A landscape with many peaks, sampled at points; each row gives a point and its height.
A climber steps from a point to the highest of its 2 nearest points, and stops where none of them is higher. Distance is the straight distance between rows; heights are no part of it.
q_160: [-28, -55,  14,   5,  -6, -47,  -7,  58, -32, -25, -48,  -1,  25,  41, -19,
  14, -24,  44, -15, -27]  h=266
q_163: [ 57, -27,   4, -26, -37, -13, -37, -23,  14, -13,  32,  55, -37,  18, -17,
 -52,  35,   8, -13,  -6]  h=258
q_197: [ 48,  -9, -42, -54,  -6, -15,  48, -20,   1,   6,  14,  -2, -33, -34,  33,
 -26, -19, -23, -29, -23]  h=716
q_591: [ 56, -38,   0, -26, -14, -47,  15,  18,  19, -38, -10,  32, -57,  -8,  12,
  35,  23,   9, -20, -28]  h=316
q_619: [-15,  31,  15, -50,  29,   2, -43, -36,  36,   9,  16,  20, -35,  11,  31,
  -6,  12,  -8,  13,  51]  h=434
q_192: [ -5,   3, -19, -18, -49, -70,  12,  19, -30,  -9,  -9, -38,   6, -15, -20,
 -21, -59,  -2,  25,   4]  h=80
q_310: [ 42,   9, -36, -74, -39, -38, -14,  28, -30,  -2, -12, -32,  30, -14, -18,
   9, -27, -24,  10, -20]  h=54
q_238: [-36,  26, -35, -89, -34,  41,   6,  -5,  12, -41, -38,  -3, -14, -38,  31,
 -27,  -8,  29,  11,  47]  h=499
q_138: [ -4,   2, -25, -14,  59,  13, -54,   1, -48,  69, -28, -41,  52, -21, -29,
 -16, -21,  27, -34,  -2]  h=16
q_889: [-13,  24, -13,  52, -59,  17,  24, -23,  10,  12,  29, -24,  31,  11,   5,
 -18,   9, -24,  60,  21]  h=199
q_158: [  3, -30, -24, -58, -19, -11, -21, -14,   1, -40,   1,  47, -13,   3,  -5,
 -12,  28,  22, -39, -25]  h=284
q_230: [ 20, -18,   9,   9,   2,  16, -32, -24,  -7,  25, -41,  52,  25, -28,  39,
  -6,  15, -50,  19, -15]  h=153
q_778: [-18,   3,  -5, -39,  36,   6, -23,   8,  17,  40,   8, -40, -29, -20, -18,
 -13,   4,  65,  -7,  14]  h=576
q_786: [-13,  22,  28,   1, -30, -14, -42, -26,  36, -23,  43,  25, -36,  25,  26,
 -26, -14, -32,  60,  37]  h=364
q_448: [-35,   0,   7,   4,  16,   5,  32, -31,  -7,  -2, -37,   9,  11,  37, -30,
 -53, -43,  14, -28, -22]  h=455
q_939: [-55, -20, -92, -22,   9,  17, -38,  -9, -17, -40,  18,   1,  47,  19, -25,
  57, -15,  53, -48, -53]  h=667
q_721: [ -3, -19, -21, -35, -15,  20,  24, -41,  43,  46,  18,  27,  -1, -20, -12,
 -34,  -4, -13, -20, -39]  h=623
q_20: [-22,  -4, -19, -39,  56,  62,   1, -11,   4,  -1, -47,  53,  -1,   5,   9,
  30,  16,  59, -19,  17]  h=392
q_507: [ 22,   2,  41,  45,  25,  38,  81,  -1,  22,  61,  16,  -9, -36,  41, -25,
  33,  20, -23,  -9, -28]  h=632
q_139: [ 43,  10,  -2, -29,  35, -49,  35,  -7, -32,  23,  51,   0, -48,  21,  20,
 -16, -14, -36,   6,   0]  h=582
q_76: [ -6,  11, -80, -69,  37,  26, -34,  28, -53,  -7, -16, -11,  65,   3, -12,
  50, -26,  25, -35, -26]  h=711
q_937: [-36,  34,  28, -50,  55,  10,   1,   3,  49,  41,   3, -20, -39,   3,  13,
  14,   6, -10, -29,  21]  h=503
q_974: [ 31,   0,  36,  42, -25,  66,  14,  16,  48,  91,   8,   0, -11,   1,  -5,
  23,   5, -47,  -4, -22]  h=477
q_999: [  0,  12,  21,  59, -46,   6, -47,  36,   7, -42,   4, -21,  17,  -4, -10,
  17,  25, -22, -34,  -6]  h=493
q_881: [-39, -21,  10,  10,  -3,   2, -40,  30, -41, -19, -35, -32,  55, -19, -34,
   3,  25,  80,  22,  39]  h=150
q_121: [-55, -43, -16,   9,  36,  26,  49, -25,  -2,  22, -11,  19,   0,  -1, -12,
 -23,  -8,  11, -48, -54]  h=539
q_886: [-62, -21, -11,  59, -37,  10, -53,  19, -26, -34,  31, -18,  53,   7, -27,
  22,  12,  -1, -33, -32]  h=562
q_32: [-13, -40, -25,  -9,  44, -18,  -9, -10,  16,  58, -42,  24,  27, -70,  16,
   5,   5,  -5,  20, -21]  h=263
q_584: [  3, -18,  14,   3, -16, -68,  14,   2, -14, -36, -15, -17, -16,   6, -26,
 -52, -40,  56,  44,   4]  h=128
q_975: [ 26, -25, -15,  27,  45, -14,  10,   7,  35,  19, -30,  22, -13, -51,  -3,
   1,  42,  19, -28, -33]  h=357
q_259: [  4,  17,  57,  86,  -4, -22,  78,   1,  38, -35,  -3, -21, -31,   6,  14,
 -19, -52, -24,  36, -32]  h=260
q_704: [ 29,   8, -34,  13,  10,  22,  21, -15, -56, -16,  14,  18,  20,  20,  28,
  16,  18, -62, -54,   4]  h=247
q_377: [ 62,   2,  24, -50, -15,  28, -29,  -2,  52,  -5,   6,   4, -37,  34, -19,
 -45,  34,  16,  -8,  27]  h=219
q_638: [ 59,  26, -17, -29, -26, -19,  20,  31,  -6, -24,  -2, -50,  64,   4, -27,
 -28,  13, -12,  10,  13]  h=64
q_979: [-34, -21,  57,  36, -23, -66,  16,  -3,  12, -21,  45,   1, -24,  13, -50,
 -15, -16,  25,  55,  10]  h=207
q_720: [ 20,  18,  24, -18,  28,  25, -75,  39, -12,  27, -30, -62,  64,   0, -31,
 -17, -10,  31,  -4,  31]  h=45
q_128: [ 55,  29, -11,   4, -39,  19, -11,  20,   6,  21,  29, -20,  -8,   7, -10,
  45,  26,  10,  42,  46]  h=99
q_683: [-77,  17, -14, -38,  -3, -25, -32,   3,  17, -27,  -5, -19,  29, -28,  40,
  12,  -3, -39, -29,   4]  h=641
q_335: [ 55, -23,  -8,  -1, -20,  11,  16,   4,  -3,  19, -39,  24, -26,  28,  -7,
  59,  -7,  11,  14, -31]  h=369
q_832: [ 18,  46,   2,  66,  11, -36, -39, -33,   3, -13,  26,  15, -26,  15,   8,
 -11,  -6, -24, -25,  -9]  h=633
q_938: [ 18, -13,   3, -24,   8, -38,   1,   3,  -2,  30,  60, -13, -32, -22, -24,
   9,  32, -11, -25, -28]  h=481
q_346: [-38,   5, -33,  15,  11,  25,  21, -40,  23,  12,  11, -21, -27,  -1, -22,
 -15,   9,  81, -46,  14]  h=654
q_955: [-32,  16, -34, -48,   2, -21, -35,  12,  12, -10, -46, -22,  13, -65,  26,
  11, -16,  22,   9,  28]  h=566
q_660: [ 26,  26, -43, -48, -40,  47,   2, -18, -35,   6,  -4,   3, -18, -12,  18,
 -36, -14,  20, -12,  44]  h=429
q_642: [ 99,  13,  -3, -24,   2,  14, -20,  17, -20,  26,  26, -11, -21,  24, -28,
 -14,  35,  20,  11,  31]  h=160
q_648: [-26, -29,  41,  23,  -4, -33, -39,  42,   6,  15, -47, -11,  -4,  -1, -27,
  27,  -1,  48,  20,  -1]  h=220
q_56: [  1,  19, -12,  54,  14, -47,  11, -24,  26,  -5,   0,   1,  29,  13, -10,
  14,  -9, -59, -24, -60]  h=532
q_540: [-47, -13, -69,  15, -12,  64, -27,  10, -36, -37,  71, -18,  49,   6, -39,
  47,  23,  32, -34, -25]  h=626
q_790: [-30, -18,  20,  70,  38,  51, -39, -42,  -9,  30, -27,  53,  12, -19,  24,
 -10,  13, -11,  25,  18]  h=30
q_23: [-12, -19,  60,  48,  15, -40,  35,  19,   6,  35,  55, -39, -19,  -8, -13,
  12,  25, -32,   2, -18]  h=370
q_257: [ 15, -10,  49,  63,  18,   4,  59, -10,  40,  24,  -5,  20, -30,  15, -26,
  24,  -6, -15,  56, -23]  h=418
q_309: [ 15,  19,  18,  42,  85, -31,  17, -24,  41,  18, -33,  41, -56, -16,  13,
  23,  17,   9, -19, -16]  h=463
q_679: [-45, -44,  18, -36,  -6, -32,   5,  29, -24, -42, -37,  13,  38,  26,   8,
  18, -12, -18,  42,   1]  h=348
q_644: [ 55, -20, -14,  -4, -36,  67,  -7,  12,   2,  71, -21,  16,   0,  27,  -2,
  55,  -4, -46, -16, -31]  h=419
q_797: [-19,   2,  36, -50,  -4,  11, -24,  26,  15,  -8, -29,  -5,  29,  49,   2,
  26,  21, -19,  13,  20]  h=464
q_208: [ 11,  10, -16, -18, -62,  60,  71, -13, -10,   0, -36, -27,  10, -21,  22,
 -52, -43,  20,  16,  42]  h=318
q_130: [  2,  19,  -4,  49,  -6,  21,  28, -45, -11, -19,   9,  20, -47,  22,  14,
  -9,  -2,  44, -28,  50]  h=618
q_605: [-34,  23,  36,  10,  35, -41,   2,  18,  39, -40,  -5,  -7,  12, -31,  62,
  10,  14, -60,  -5,   2]  h=791
q_959: [-41,  -9, -27, -29,   3,  39, -33,   2,  -7,  18,  16,   6,  50,  22, -22,
  34,  23, -14,   6,  -1]  h=554
q_622: [-19,   8,  29,  12,  28, -55,  24, -36,  14, -19,  35,  42, -13,  16,  19,
  10,  -6, -90,  -6, -43]  h=440
q_63: [-18, -10, -17, -12, -17,  45,  -6,  38, -64,  -2,   0,   8,   4,  10,   6,
  53,  13,  31, -20,  21]  h=485
q_500: [ 25,  47, -15,  40,  -5, -25, -20, -30, -41, -27,  17,  34, -61,   5,  36,
  15, -11,  29,  20,  37]  h=789
q_614: [-28,  33,  35,  60,  70, -54,  31, -29,  27, -13,   6,  15, -52, -51,  47,
   7, -10, -40, -13,   0]  h=602
q_781: [-21,   5,   9,  31, -25, -14,  51, -11,  42,  19,  19, -37, -12,  -8,  23,
 -36, -52, -14,  46,   3]  h=171
q_369: [  7,  15,  70,  45,  47, -34,  57,  28,  -9,  -7,   8, -47,   0,  16,  22,
 -22, -18, -34,  18,  -6]  h=211
q_431: [-11,  12,  -3, -28,  -2,  46, -48,  49, -50,  35, -26, -57,  80, -59, -38,
  -1,  18,  51,  46,  24]  h=85
q_856: [  0,  22,  22,  78, -60, -12,   1,  18,  22, -57,  21, -19,  32,   3,  20,
 -10,  18, -26,  42,  17]  h=358
q_706: [-25,  20, -10,  41, -26,   2,  33, -53,  -3, -61,  -2,  11,  12,  21, -18,
 -55,   1,  18, -21,  29]  h=482
q_454: [ -1, -29,  75,   7, -32, -37, -16,  24,  16, -22,  57,  18, -67,  21,  14,
 -20,  -1, -10,  62,   8]  h=293
q_632: [  14,   -1,    9,  -16,   32,    5,   35,    6,  -44,  -27,   27,   45,
   -6,   24,   58,    9,    2, -109,  -24,  -19]  h=334
q_655: [ 13, -21, -59, -42,  -4,  78, -23,   3, -45,  -9, -34,  41,   8,  10, -27,
  26,  -8,  63, -30,  10]  h=443
q_219: [ 60,   1,   4, -15, -34,  20,  17,   8,  -3, -13,  -7, -22,  37, -24,  27,
 -60, -13, -14,  51,  39]  h=170

Call two points neighbours if one is among the 2 nearest of the other. Go from one point of each pair to the other, from neighbour to neighbour, staying as high as possible. Name the lowest point that can't be avoided.
q_76 and q_959 -> q_655
q_500 and q_259 -> q_369
q_197 and q_76 -> q_704
q_605 and q_197 -> q_310
q_500 and q_197 -> q_448
q_500 and q_346 -> q_130

For each start below, name the point where the climber stops.
q_192 -> q_346
q_642 -> q_507
q_889 -> q_76
q_720 -> q_959
q_208 -> q_605
q_790 -> q_605
